Points, in no order, along strands that fork, close into loops and pass close to each other.
(in the rows, 128 means zero)
Two points are linked if the straight distance between their rows is under 122. Some points are linked to none.
q110: [ 93 131  61 137 130 141 103 173  81 164 180  64 116 111 165 175  99 141
 131 115  98 132 165 142 152  93 119  89 130 122 140 137]
q221: [121 128 115 128 135 145 146 117 156 166 198 127 164 138 132 175  61  94
 165 126 169 122 117 201 170  74 151 161 138 127 106 124]
q675: [187 124 156 132 167 154 123 115 163  66 132 119 118 168 133 109 117 136
  75 117 114 107 142 131 140 139  48 158 133 130 162 116]
q399: [110  99 149  82 168 111 149 140 126 137 148 167 196 128  81 102  82 161
 152 195 115 128  91 101 104 143 138 126 156 102 105 112]
q394: [166 105 126  95 156  59 177 135 120  92 166 100 186 130 111 168 196 148
 128  64 104 161  98 129 104 151  96 132 127 119 158 122]
q893: [ 72 122 111 120 116 179 132 148 117 152 108 121  95 125 125  83  94 131
 141 190 110 117 144 133 125 107 172 128 156 151 101 147]
q595: [ 92  69 103 125 147  99 141 174 145 140 185  98 165 127 110 177 150 181
 138 111 132 136 119 167 111 134 142 168 135 107 125 153]
q799: [145 157  87  99 147 139  96 150 101 135 135 107 156 129 129  96 134 119
 131 143  82 154 180 100 160  81 121  98  97  75 136 130]
q431: [ 67  70 172 112 163 140 142 148 107 113 116  98 119 114  81 125 108 141
 149 115 121  68  71 107  56 162 120 118 158 183 141 125]
q472: [146 123  97  73 189 149 126 153 111 117 169 115 171 120  97 110 109 115
 139 140  94 134 159 132 147  76 117 123 126  97 130 130]
q798: [128 128 169 109 194 139 100 137 128  85 134 148 143 101  97 107 111 156
 127 113 140 145 136 108 134 129 106 154 122 102 136 146]
q304: [142 163  94 141 128 150  97 110 149 110 132 145 113 131 142 109 125 139
 104 131 118 136 188 154 163  72 114 151 141 101 111 138]
q197: [150 140 154 145 105  82 131 145 171  98 190  67 155 166 177 120 115 131
 147 106 142 136 132 157 169 135 107 138  98 138 154 130]
q473: [107 140 166 134 150 100 105 154 140  97 127 128 134 109 132 106 124 159
 141 116 138 162 147 118 151 133 135 154  99 102 126 153]
q665: [ 46 106 149 166 102 145 132 146 102 189 124 126  85  90 112 175 101 143
 162 139 196 118  70 171 132 164 182 138 114 157 138 154]
q11: [121  88 129 151 111 125 151 110 162 138 161 134 142 166 129 157  99 162
 139 163 150  76  78 134 115 157 111 137 178 147 114  96]
q255: [130 143  75 154  91 148 109  80  88 151 125 184 160 119 168 194 118  92
 126 134 157 139 144  99 165  86  95  92 166  97  94  93]
q949: [145 183 151 120 154  99  71 123 104 111 133 149 155  95 140 124 126 137
 124 125 138 181 144  71 166 143  91 120  99  76 151 124]
q908: [108  82 137 162 118  80 140 138 164 113 130  85 117 148 143 169 184 153
 112  66 137 124 110 120  99 194 118 157 110 121 131 121]
q666: [112 165 144 126 130 158  91 154 114 151  53 155  79 149 139  81 136 145
  77 182  58 154 183  95 124 112 141 130 134 115 144 148]
q262: [129 183 165 155  95  99 108  72 169 124 133 192 163 124 151  95  69 156
 147 168 164 149 113 150 130 148 114 143 180 104 107  99]
q226: [103 123 132 124 161 160 115 143  79 148 189  98 135 107 123 212  91  59
 152  67 143 106  93 161 149  82 103 110 120 191 142 135]
q112: [147 157  57 143  87 136 115  67 150 163  90 182 110 122 125 143 201 125
 101 105 137 109 177 137 140  72 170 135 123 110  85 125]
q313: [ 90  65  87 141 117 103 150 188 143 178 187  71 133 143 120 163 161 175
 125 134 150 129 105 192 117 148 160 166 104 109 135 158]
q457: [215 126  73  56 157 116 137 104  74 130 143 162 181 119 107 172 135 103
 104 126  99 167 118 118 132 123  87  87 131  87 146 112]
q280: [137 153 112 132 120 118 124 116 168 121 163 130 162 143 145 112 104 136
 142 140 134 149 158 161 166 102 121 157 138  91 109 122]
q467: [194 110 165  91 180  82 166 108 131  71 169 153 152 143 111 145  71 164
 112  80 144 129  74 130 116 173  62 129 131 134 178 117]
q631: [209 119  81  63 159 130 153 107 107 123 136 146 170 142  85 142 173 121
  91 124  86 131 136 113 117 140  99 115 130  90 138 114]
q956: [154 156 114 132  94 156 133  81 143 118 157 141 151 154 148 119  61 109
 132 167 140  97 126 146 145 107  77 119 178 147 127  95]
q393: [134  91  83  91 190 149 140 160 123 108 193 101 161 118  92 150 138 133
 132 100 103 117 154 168 127  72 130 143 140 121 125 141]
q541: [ 62 109 146 168  99 109 130 157 127 174 153 107 107 104 129 147  83 177
 146 147 192 136  91 183 130 151 179 164 114 121 121 176]
q601: [ 63  93 104 145 125 121 146 182 113 186 160  80 100 105 127 154 121 165
 139 142 161 146 108 163 126 139 190 147  94 119 129 179]
q56: [138 151 135 155  67  85 124 142 174 134 175  66 153 183 184  94  97 132
 145 159 132 111 124 172 150 131 120 129 127 144 143 118]
q118: [131 122  59 143 116 145 108  93  62 148 130 158 156 103 156 218 149  86
 107  95 128 128 143  91 139  91  81  74 156  95 101  89]
q373: [180 138 141 106 163 118 117 113 135 103  90 131 108 122 102 121 210 103
  95  77 121 126 153  90 144 115 141 136  53 117 146 141]
q697: [180 151 158 109 188 156  96 105 126  83 126 166 133 104 105 109  80 145
 101 126 145 129 121  98 142 147  62 148 140 107 153 132]
q238: [ 79 115 153 180  77  99 121 154 133 151 121  96  85 134 167 129 116 180
 133 155 146 114  97 133 122 182 149 133 135 155 130 145]
q421: [140 133 118 157  87 162 136  87 169 117 128 130 113 170 151 102 110 121
 111 163 134  88 124 154 120 136  94 144 180 166 125 102]
q469: [161 143 128 136 121  92 155 118 169 112 198 116 187 164 152 134  83 137
 148 121 143 136 133 170 173 125 111 152 134 102 132 114]
q927: [198 134 150  75 124 106 164 102 126 103 122 119 132 160 127  86 113  97
 126 164 133 145  76 104 133 175 114 105  91 150 175 115]
q424: [177 121 108 106 165 110 139 162 155  91 182  72 164 151 131 115 159 118
 140  85 112 145 162 158 159  82 135 131  75 108 145 140]
q310: [141 142 181 122 137  76 131 115 142 115 160 150 180 147 121 102  56 161
 152 168 136 126  91 117 138 153 105 120 139 106 135  99]
q156: [101 111 172 146 102 128 136 150 171 119  81 139  95 154 138  84 146 140
 113 159 129 144 143 155 108 132 168 170 127 141 123 162]
q977: [158 103 154  79 163 128 165  82 113  92  90 141 112 101  86 143 158 100
 110  91 140 134  80  82  85 189 107 119 110 137 137 104]
q752: [ 98 149 152 129 122 131 106 145 136 169  43 189  91 142 111  87 162 170
  83 172  91 162 171 100 116 125 168 152 127  97 112 159]
q950: [146 182 179 166 106 124  93  92 150  94 112 174 134 104 139  93  84 139
 142 138 164 143 121 136 145 154  92 139 158 133 140 118]
q16: [ 79  76 182 122 161 152 135 153 117 101  82 123 106 114  93  92 130 144
 143 136 125  98 105  89  78 170 140 129 131 159 132 139]
q625: [127  84 109 115 149 169 174  99 134 120 135 109 112 120 102 166 151  75
 149 102 168  94  98 134 119 119 163 136 126 162 120 115]
q832: [107 131 144 175 111 139 117 152 167 132 134 129  78 121 151  71  72 138
  89 152 143 144 164 236  99 102 163 189 149 132 111 195]
q525: [102 102 173 193  80  78 131 143 162 124  97  94  85 154 179 136 165 165
 114 110 148 120 105 124 111 203 132 157 116 143 133 129]
q131: [178 123 141  69 127  90 182 129 121 110 164 102 168 154 126 107 107  91
 161 135 131 148  87 118 132 146 126  85  92 151 167 110]
q398: [153 179  65 125 110 158  98  73 131 134 116 178 135 116 138 116 148 107
 119 134 133 135 180 141 153  50 148 123 134  88  98 124]
q83: [156 167 117  97 122 106  95 109  89 140 126 147 180 115 135 119 131 109
 125 166 120 173 127  58 149 134 104  92 107  80 146 110]
q61: [112  98  94  88 179 130 157 131  78 147 132 148 155  85  95 192 171  81
 143 102 129 145 100 109 107  84 153 106 130 143  96 115]
q191: [117 129 175 145 119 130 123 127 167 102 166 114 133 148 128 103  51 154
 153 140 146  93 112 168 144 129 110 160 153 154 129 142]
q932: [116 128 166 152 123 135 110 171 136 107 108  99  81 159 167  90 110 147
  91 151  88 114 159 122 134 131  94 138 132 149 154 133]
q563: [168  89 105 107 143 109 186 106 120 118 160 150 169 148 112 182 120 136
 113 111 120 101  81 131  97 171  78 116 181 134 127  76]
q772: [ 87 148 138 170  80 121  96 140  96 185 183 117 145 140 167 212  73 102
 157 126 154  97  82 143 161 125 104  96 128 162 136 108]
q27: [126 119 125 150  90  91 143 108 162 144 144 157 167 167 140 124 107 180
 142 196 138 111  99 116 120 161 122 128 172 116 101  96]
q963: [138 170  90 152  92 167  98 101 115 127  75 120  72 141 172 107 168 100
  92 119  96 119 188 117 136  94 119  98 118 134 139 125]
q295: [183 143 124 125 107  79 135  91 137 131 105 148 155 158 126 144 201 139
  93 117 118 149 119  63 127 201  84 114 108  88 139  99]
q766: [152  99 125 102 174 120 179  76 124  92 109 159 124  94  79 188 173 104
 116  57 161 125  97 101  97 148 130 136 118 121 109 107]
q275: [105 133 109 218  83 119 145 129 150 177 107 125  52 119 164 156 148 189
  62 129 162 142 124 179 104 160 154 177 130 111 111 179]
q897: [120 108 130 111 141 145 155 141 141 149 211 108 172 155 109 167  53 102
 167 134 136  92  97 179 150  92 130 139 143 154 132 119]
q597: [119 159 116 170  68 138 113  88 171 135 149 134 119 148 167 109 109 121
 132 156 164 126 131 184 124 133 132 142 169 165 120 120]
q650: [ 91  88  50 114 141 168 151 138 109 162  99 105  99 129  81 153 189 115
 104 108  75  84 150 105  87 131 163 122 141 118  89 106]
q508: [ 97 107  85 112 121 191 140 124 152 150 107 157 109 147 101  86 127 132
 124 197 113 104 152 140 110  97 158 154 170 140  85 133]
q953: [107  89  84 122 159 135 135 147 128 132 167 119 134 115 107 184 149 148
 127  99 129 116 140 140 124 113 124 146 150 117 108 127]
q307: [ 94 113 115 176 105 137 136 137 144 147 108 116  62 115 144 140 143 163
 109 124 158 133 133 167 123 139 173 171 124 131 108 180]
q594: [181 151  57 103 113 159 134  94 119 141 134 151 168 137 134 126 139  91
 145 146 129 136 158 137 159  52 145 107 126  82 102 107]
q913: [104 135 154 210  99 144 118 166 148 146 123 116  60 115 153  95  51 169
  83 159 147 126 131 229  98 134 150 168 162 156 136 194]
q586: [146 145 217  96 165  47 136 130 116 111 181 138 186 136 106 125  32 141
 161 123 126 126  68 128 131 148  98 106 119 116 154 115]
q990: [169 106 132  90 149 139 154  93 136 117  71 149 115 144  76 122 167 116
  77 129 110 113  95  67  84 194 103 136 123 110 126  97]
q763: [113 133 134 189  89 139 115 125 158 129  90 138  51 101 148 107 144 118
 109 121 152 148 147 208 105 132 189 152 136 163 121 179]
q660: [128 134 201 131 137  86 129 133 136 109 204 132 167 138 120 168  39 137
 167  97 148 103  80 148 140 130  97 122 131 150 139 128]
q588: [112  94 198 132 143 150 132 138 140 108  42 162  99 139 105  77 150 139
 114 161 118 109 102  82  79 181 136 151 132 137 134 131]
q890: [117  83  76  86 151 138 170 122 119 155 121 156 146 107  73 171 202 111
 150 122 130 127 125 107 108 102 196 124 120 119  86 126]
q967: [161 197 176 172  90 133  63  86 139  97  77 174 118 106 138  60 104  97
 126 161 139 153 128 141 120 168  98 106 157 156 165 121]
q564: [ 67 100 117 115 146 137 130 167 102 158 158 101 126  96 120 160 123 116
 172 119 154 139 116 141 134 107 191 128 112 143 122 151]
q351: [144 104 162 114 138  89 144 158 144  93 148  80 156 162 134 100 166 129
 127 122 108 143 118 103 122 159 111 120  90 144 161 129]
q957: [120 178 160 188 113 142  74 129 143 118  62 191  64  92 150  97 114 162
  85 136 114 174 179 167 115 137 135 138 157 121 120 165]
q46: [115 135 177 137 122 153 117 125 158 104  75 160 104 118 112  58 133 108
 140 157 139 152 141 162 112 124 180 158 130 146 122 162]
q846: [106  60 132 135 137 165 169 118 161 107 120  81 105 158 107 134 146 107
 139 115 164  86 100 157 100 148 163 172 117 167 135 146]
q775: [123  93 142  79 181 110 172 127  99 128 147 144 168  96  95 175 141  83
 158  96 153 162  79 118 114 109 158 116 114 159 118 132]
q93: [188 133 189 111 169 121 127  96 149  78 131 166 139 137 117 106  61 168
 110 131 157 114  76 112 122 181  71 138 145 126 166 121]
q912: [119 121 176 163 108 141 134 108 164 107  42 159  85 142 128 108 164 138
  94 119 129 106 116  93  93 191 118 156 143 128 113  99]
q465: [132 173 112 188  83 133 100 109 138 119  89 122  54 119 189 130 156 122
  94 104 123 140 179 163 141 122 136 122 131 148 132 149]
q339: [176 125 148 116 128  87 134 122 165 142  75 137 134 174  96 127 234 131
  75  89 116 132 161  95 141 140 139 147  73 100 137 132]
q837: [106 183  99 113 134 134  90 123 117 162  81 163 108  97 128  79 138 144
 119 147  96 169 190 128 152  68 187 130 104  71  95 158]
q713: [120 126 158 101 168  94 117 142 114 123 163 160 183 118 104 133  72 175
 137 149 122 122  93  97 111 141  83 107 159 116 128  97]
q898: [121 157 160 150  82  92 118 128 187 138 168  88 141 159 174  57  69 123
 151 158 130 122 134 216 134 122 136 154 136 136 128 138]
q572: [102 101  77 114 123 132 152 121 118 160  97 140 120 118  86 160 208 118
 127 114 112 116 134  81 103 140 164 120 126 110  90 110]
q561: [202 143  71  88 119 142 151  91  99 138 140 162 180 142 130 147 117  83
 125 153 129 151 131 115 153 103 109  91 132  90 123  96]
q559: [152 134 128 133 133 146 126 100 111  90 135 106 113 126 131 149 109 107
 107  96 124  88 127  93 120 159  34 100 150 150 146  82]
q148: [136 114 141  72 165  87 149 143  87 124 157 149 195 108  98 153 113 134
 136 138 107 157  84 107 104 132  90 103 150 132 139 106]
q917: [178 134 112  88 103 125 176 137 136 142 158  76 164 154 150 102 126  61
 194 131 142 153 102 127 136 104 166  92  79 150 141 101]
q906: [126 145 146 166 112 160 100 117 153 101  71 160  71  92 121  72 152  82
 140 122 142 152 156 193 115 114 194 133 129 168 127 167]
q126: [121 146 123 163  86 104 120 143 195 146 151 116 117 154 176  74 105 135
 107 157 130 155 160 222 120 105 150 178 136 114 106 158]
q800: [ 99 128 134 107 132 181 125 135  74 139 136 110 115 108 118 137  84  70
 165 136 130  94 119 100 130 107 121  78 140 185 142 119]
q941: [146 174 140 109 169 146  84 149  87  91 106  99 102  74 131  86 143  82
 156  93 119 156 163 109 170  79 161 101  53 128 162 153]
q435: [104 124  53 142 122 142 112 113  63 141 122 111 126 104 136 205 152 108
  95  78  87 109 151  84 106 128  73  84 172 101 115  78]
q608: [135 141 127 142  96 159 133 103 162 115 106 113  92 124 145  93 168  73
 158 121 171 131 126 183 121 104 195 135 111 180 130 147]
q248: [109 121 142 143 144 142 134 103 107 122 115 164 126  91 123 182 117 125
 140 101 169 112 105  84 119 161  94 118 161 140 102  92]
q942: [ 61 126 165 171  69 118 119 142 103 178 115 114  93 106 132 153 106 127
 191 154 176 104  65 139 129 176 188 108 121 180 142 136]
q193: [134 160 109 155 104 119 124 141 146 161  76 147  51 106 153 111 165 143
  71 108 105 143 195 178 125  61 212 142  89 131 110 187]
q164: [114 131 130 113 143 150 106 127  61 119 135 110 115 106 123 144  79 113
 121 119 100  80 117  79 100 131  42  67 168 171 152  89]
q235: [135 138 146 164 142 170 110 122 126  76  82 114  58 113 133 113 140 103
 105  85 122 102 159 128 139 130 102 139 128 154 142 131]
q232: [139 120 178 150 149 146 105 147 159  91 105 139 107 163 144  85 100 166
  84 155 107  92 133 115 121 144  63 149 155 134 147 106]
q204: [ 91 123  88 171  72 129 102 114  77 185 142 161 174 134 177 207 101 116
 132 149 139 128 118  94 152 120  97  80 172 113 100  92]
q279: [ 98 150 170 195  89 124  94 156 140 141 141 112  79 110 143 105  31 181
 131 145 148 103 115 205 129 141 127 155 162 150 132 180]
q740: [148 110 175 128 162  92 152 120 145  86 192 137 170 134 123 184  79 153
 141  70 164 121  90 143 130 149  82 140 141 147 149 126]
q765: [136 103 124  90 157 119 150 152 155 125 152 139 187 156  93  91 127 157
 135 176  96 137 131 126 128 132 141 149 133  82 114 131]
q36: [ 72 133 132 124 145 167 100 149  48 140 143  91  93  97 122 155  74 105
 146 109  88  75 120  94 105 119  87  63 163 193 156 117]
q442: [129 112 129 110 141 112 133 177 151 116 159  67 138 145 139  99 150 121
 155 109 119 150 150 141 149 102 164 139  77 119 135 156]
q538: [138 134 138 148 132 144 128  86 147 100 108 162 116 112 125 143 146 143
 124 108 163 129 131 102 132 152 104 149 141 121 112 115]
q622: [130 125 136 135 105  87 125 154 138 127 128 107 146 162 153 116 185 142
 122 137 106 147 136  80 128 165 112 111  98 119 137 116]
q517: [125 152 145 135 156 163  95 149 106  87 116 104  88 101 136  94 120 114
 128 107 119 130 168 126 164 104 121 119 102 152 151 150]
q708: [ 81 106 100 130 156 152 122 141  99 133 143 103  95  94 122 169 134 122
 143  99 135 115 136 121 127 118 140 120 133 145 124 131]
q438: [ 86 131  92 178  68 134 107 110  90 185 144 120 124 143 175 199  93 124
 136 143 143  87 104 120 144 138  94  94 170 147 130  83]
q216: [215  88  73  67 155 137 201 125 113 107 168 121 164 163  92 137 165 116
 116 118  86 113 122 156 110 142 114 113 141 119 141 111]
q89: [137 161 158 120 165  89  80 137  92  93 126 122 130  91 135 132 170 137
 120  81 121 173 140  62 145 157  88 106  87 106 164 135]
q667: [140 107 172  46 171 106 171 129  78 124 131 156 160  98  89 144  91  77
 157 127 143 162  55 110 113 137 137  90 103 174 135 126]
q41: [ 78  71  88 100 143 155 157 180 111 155 129  59 106 143 112 116 173 112
 140 134  85 109 123 119  88 126 175 113 116 161 132 136]
q767: [127 130 148 147 142 122 106 131 168 130  85 186 118 139 119 128 170 206
  85 108 126 137 149  88 121 159  98 175 144  73 106 130]
q686: [111 128 122 106 129 141 132 157 123 142 184  79 153 136 130 126  82  97
 173 137 124 113 128 145 149  93 135 112 122 151 135 121]
q336: [ 80  74 166  81 174 109 161 149 116 138 148 163 191 112  73 137  87 144
 170 154 136 131  77 116  90 129 158 132 148 142 108 130]
q600: [127 126  59 127 116 162 113 118  66 129 125  85 122 129 143 153 154  94
 102 101  72 104 164  80 119 114  68  65 145 114 145  94]
q706: [129 162 122 141  88  83 118  94 157 153 128 177 187 152 147  96  98 163
 137 210 123 146 124 124 132 144 118 135 172  75  96  90]
q392: [130 141 189 117 178  93  97 148 112  71 128 118 140  82 113 115 158 132
 152  74 146 182 134  97 148 147 135 129  69 111 162 156]
q914: [166 145 148 100 171 176 101 117 122 104  89 146 103 130 100  84 137 108
  89 152 109 128 145  92 135 119 111 150 118 124 148 143]
q211: [158  95 121 125 139 123 157 120 148 107 164 123 160 169 115 133 108 161
 113 150 107  81 106 122 109 159  73 123 174 134 130  88]
q715: [104 156 133 149 104  97 122 123 145 184 181 117 159 118 166 171  77  99
 180 113 180 150 118 190 177  95 155 155 116 105 105 125]
q838: [156 122 151 131 138  85 129 118 163 121  98 158 148 159 106 143 208 177
  84  86 124 150 140  79 123 174 106 162 103  82 126 126]
q325: [110 108 124 101 148 171 146 135  80 155 168 117 143 119 107 182  87  54
 155 119 137  95  85 129 124  92 119  99 142 201 123 115]
q253: [177 144 151 111 117 139 156  80 136  90 115 140 120 128 125 109 119  87
 140 135 162 131 100 117 137 150 116 119 118 163 146 116]
q323: [105 157 133 171 113 149  97 112 128 121  81 172  81  93 146 119 131 164
 120 125 142 143 157 123 134 143 129 141 154 127 106 141]
q529: [132 111 133 129 104 107 154 145 190 138 127 148 170 186 124  85 142 168
 123 195 108 139 138 147 122 138 151 171 140  93  97 130]
q483: [150 138 105 138  77 101 132 114 122 149  97 127 148 168 149 124 197 130
 108 154  97 127 135  60 117 178  93  94 121 104 132  92]
q584: [181 151 152 127 121 128 128  86 116  78 112 116 113 116 142 126 132  89
 121  99 153 125 114  92 144 167  70 103 107 150 160 103]
q823: [170 121 117 103 160  78 146 142 134  91 173  96 175 132 124 154 192 129
 133  65 116 161 141 128 138 120 119 123  87 111 149 133]
q487: [138 158  94 125  89 148 126 113 125 140 160 104 157 152 163 114  88  89
 156 158 131 118 140 139 155  88 107  99 144 134 133 102]
q747: [ 91 106  86 168  98 133 126 130 142 160 138 137 105 128 145 165 126 183
 118 145 142 111 130 126 128 154 118 156 169 110  94 117]
q327: [116 189 126 132 105 104 101 143 139 174  69 170  92 114 145  79 160 141
  90 139 100 188 199 155 125  81 210 127  92  94 101 177]
q883: [157 153 118  90 176 135 103 125  88  98 112 131 114  60 112 127 180  85
 146  79 134 138 149  90 156  75 164  98  48 123 147 138]
q828: [170 112 155 102 168 118 129 141 144  90 141 114 152 160 116  99 136 143
  94 136  93 131 126 101 125 150  76 140 112 122 165 123]
q709: [136 127  77 145  98 121 135 149 158 163 106 115  76 138 148 133 188 143
  94 110 118 125 171 166 134  78 191 154  86 118 106 170]
q277: [140 107 127  98 154 141 141 102 118 130  85 161 130 121  91 123 132 144
  97 157 111 105  82  54  77 189  75 116 158 113 119  82]
q996: [109  81 112  82 160 138 155 184 132 123 149  81 150 144 103  91 156 122
 152 146  92 132 136 125 109 100 168 126 105 135 130 148]
q640: [165 170  64 121  89 172  90 105  99 138  94 105 119 144 167  90 162  90
 117 124  94 136 183 106 146  47 136  75  96 109 144 119]
q574: [ 77 142 151 134 120 131 118 146 105 143 130 130 121  86 128 131  94 107
 190 127 165 145 124 124 158 125 172 120 123 142 113 144]
q272: [123 155  90 116 183 142  75 118 111 125 106 180 113  87  97 136 154 172
  93 100 105 127 199  96 162  70 135 145 107  77 108 151]
q62: [103 175 119 159  76 125 105 114 142 155 156 120 120 109 169 130  87 108
 163 132 175 148 137 192 157 108 154 140 141 132 118 137]
q202: [136 147  89 158 105 104 106 168 125 153 110 113 106 157 166 143 169 178
  72 109  70 145 203 118 156 113 106 117 113  84 124 148]
q228: [ 90 101  55 126 114 173 141 150 102 167 108  65  77 140 132 145 164 103
 118 125  84  93 138 107 105 135 155  97 130 146 119 110]
q445: [106 153 162 146 114 148 107 170 108 128  67 102  62 144 178  97 121 140
  92 169  55 144 176 111 133 127 128 104 122 148 160 142]
q656: [ 88 126 141 134 122 107 121 154 146 148  80 175 109 123 120 104 159 190
 111 146 127 170 158 109 122 136 170 163 119  87  91 172]
q76: [176 150 104 102  83 155 163 101 132 127 125  95 131 148 155  95 147  54
 168 143 150 136 112 120 133 100 151  89  97 168 138 105]
q895: [167 132 174 165 140 155 114 120 158  55 103  98  74 147 149 118 138 105
  81  75 127  96 156 139 140 142  63 154 120 148 163 112]
q609: [ 85 157 151 161  90 112 106 144 113 204 190 113 153 131 158 197  70  82
 179 111 169 125  78 187 179 110 136 126  91 144 124 124]
q784: [125 140 107 133 159 124  89 150 124 123 118 142 108 122 125 138 160 181
  87  98  91 144 192 103 149 110 105 133 114  84 118 145]
q70: [130 114 190 181  92 100 138 112 164  92  77 124 105 150 153 114 167 141
 119 114 148 111  97 102 104 208 109 146 124 146 135 103]
q756: [128 159  76 109 148 135  91 131 111 151  96 164 109  89 115 114 162 156
 107 107  90 129 203 120 169  42 189 130  72  86 106 162]
q88: [156 133 134 128  92 154 159  80 141 106  99 114 102 131 141 108 170  61
 153 125 167 120 109 125 128 135 150 113 112 179 133 114]
q326: [172  76  82  88 152 143 199 128 111 127 178 121 177 147  93 177 138 112
 124 126 100  93  97 164  97 142 112 124 187 141 124  96]
q683: [149 185 103  91  97 132  91 101  94 170  95 132 169 128 149  65 132  80
 143 187 107 179 140  75 140 103 143  90 102  63 140 123]
q81: [ 79 105 115 103 184 147 132 135  71 124 114 128 102  60  92 167 164  96
 149  84 131 125 123  93 106 104 156 109 125 155 113 127]
q269: [101 118 121 152 129 127 120 156 157 157  87 189  99 132 120 130 147 226
  81 138 116 144 165 109 117 140 130 169 152  74  78 159]
q843: [126 109 131  81 173  73 165 152  83 115 150 109 191  96 101 175 173 144
 141  87 100 157  85 126 101 110  93 134 162 134 142 118]
q964: [103 183 125 112 106 120 112 121 115 155 105 134 148 111 149  64 115 101
 172 175 124 175 151 113 142 105 161 107 119  97 116 121]
q842: [139 121  82 154  99 104 126 166 155 150 139 103 114 159 154 142 180 166
 101 112 112 140 180 155 151 106 145 151 105  96 107 159]
q839: [171 146  65  92 106 161 102 156  79 154 118  95 155 150 141  97 178 101
 133 138  69 142 180  86 140  69 135  61  86  84 142 117]
q877: [135 109 100 125 106 164 159 116 185 136 126 152 142 182 114  86 123 142
 118 198 109 111 138 164 116 120 144 169 176 129  95 128]
q120: [102 113 140 162 104 134 122 123 170 140 161 134 125 147 134 143  57 184
 135 156 164  79  99 166 125 144 109 165 181 137 112 120]
q548: [ 93  53 140 116 145 137 164 140 133 114 143  74 131 148 101 134 140 118
 142 120 133  82  83 129  78 161 141 140 133 175 145 123]
q198: [182 162 100 107 147 132 109  81 112 101 108 156 119  85 117 141 178  95
 116  85 143 126 155  94 160  76 138 116  67 112 136 124]
q135: [ 95 135 209 171 102 119  98 149 152 114 138 114 112 125 115  99  32 162
 181 141 148  79  98 185 126 137 130 150 146 153 131 170]
q375: [ 78 149 155 148 108 159 108 146 106 138 106 125  93  91 125  86  70 116
 182 160 128 123 127 138 139 128 167 113 146 170 124 153]
q143: [ 71 115 181 158  83  89 125 155 121 136 106  93 107 120 143 107 122 142
 187 153 153 121  80 117 122 189 185 108 108 175 142 150]
q688: [159  87  85  89 158 148 192  85 121 111 124 133 123 121  82 176 160  79
 114  90 129 105 104 117  96 132 132 121 132 140 111  93]
q732: [103  99 200  86 165 112 162 136 108 113 125 160 172  94  75 121  84 104
 191 133 166 138  67 110 104 144 170 117 113 155 125 146]

A piece is all that can be reached along the links. How many separate loops has the piece of each point below (a circle has one, a figure eight two, a Y none), and how many tips (points with one link)?
q890 => loops 3, tips 4
q763 => loops 1, tips 3
q351 => loops 2, tips 0
q897 => loops 1, tips 1
q957 => loops 0, tips 2
q11 => loops 1, tips 2

A tip is a point with one link. Name the tips that can be reached along the links from each point below, in the order of the rows.
q304 => q112, q967
q953 => q908, q465, q277, q964
q253 => q226, q156, q275
q323 => q957, q248

How many points has the smallest loop of links through each point below? Write - if it is on no loop.
q752 => 15
q424 => 19
q197 => 23
q193 => 9
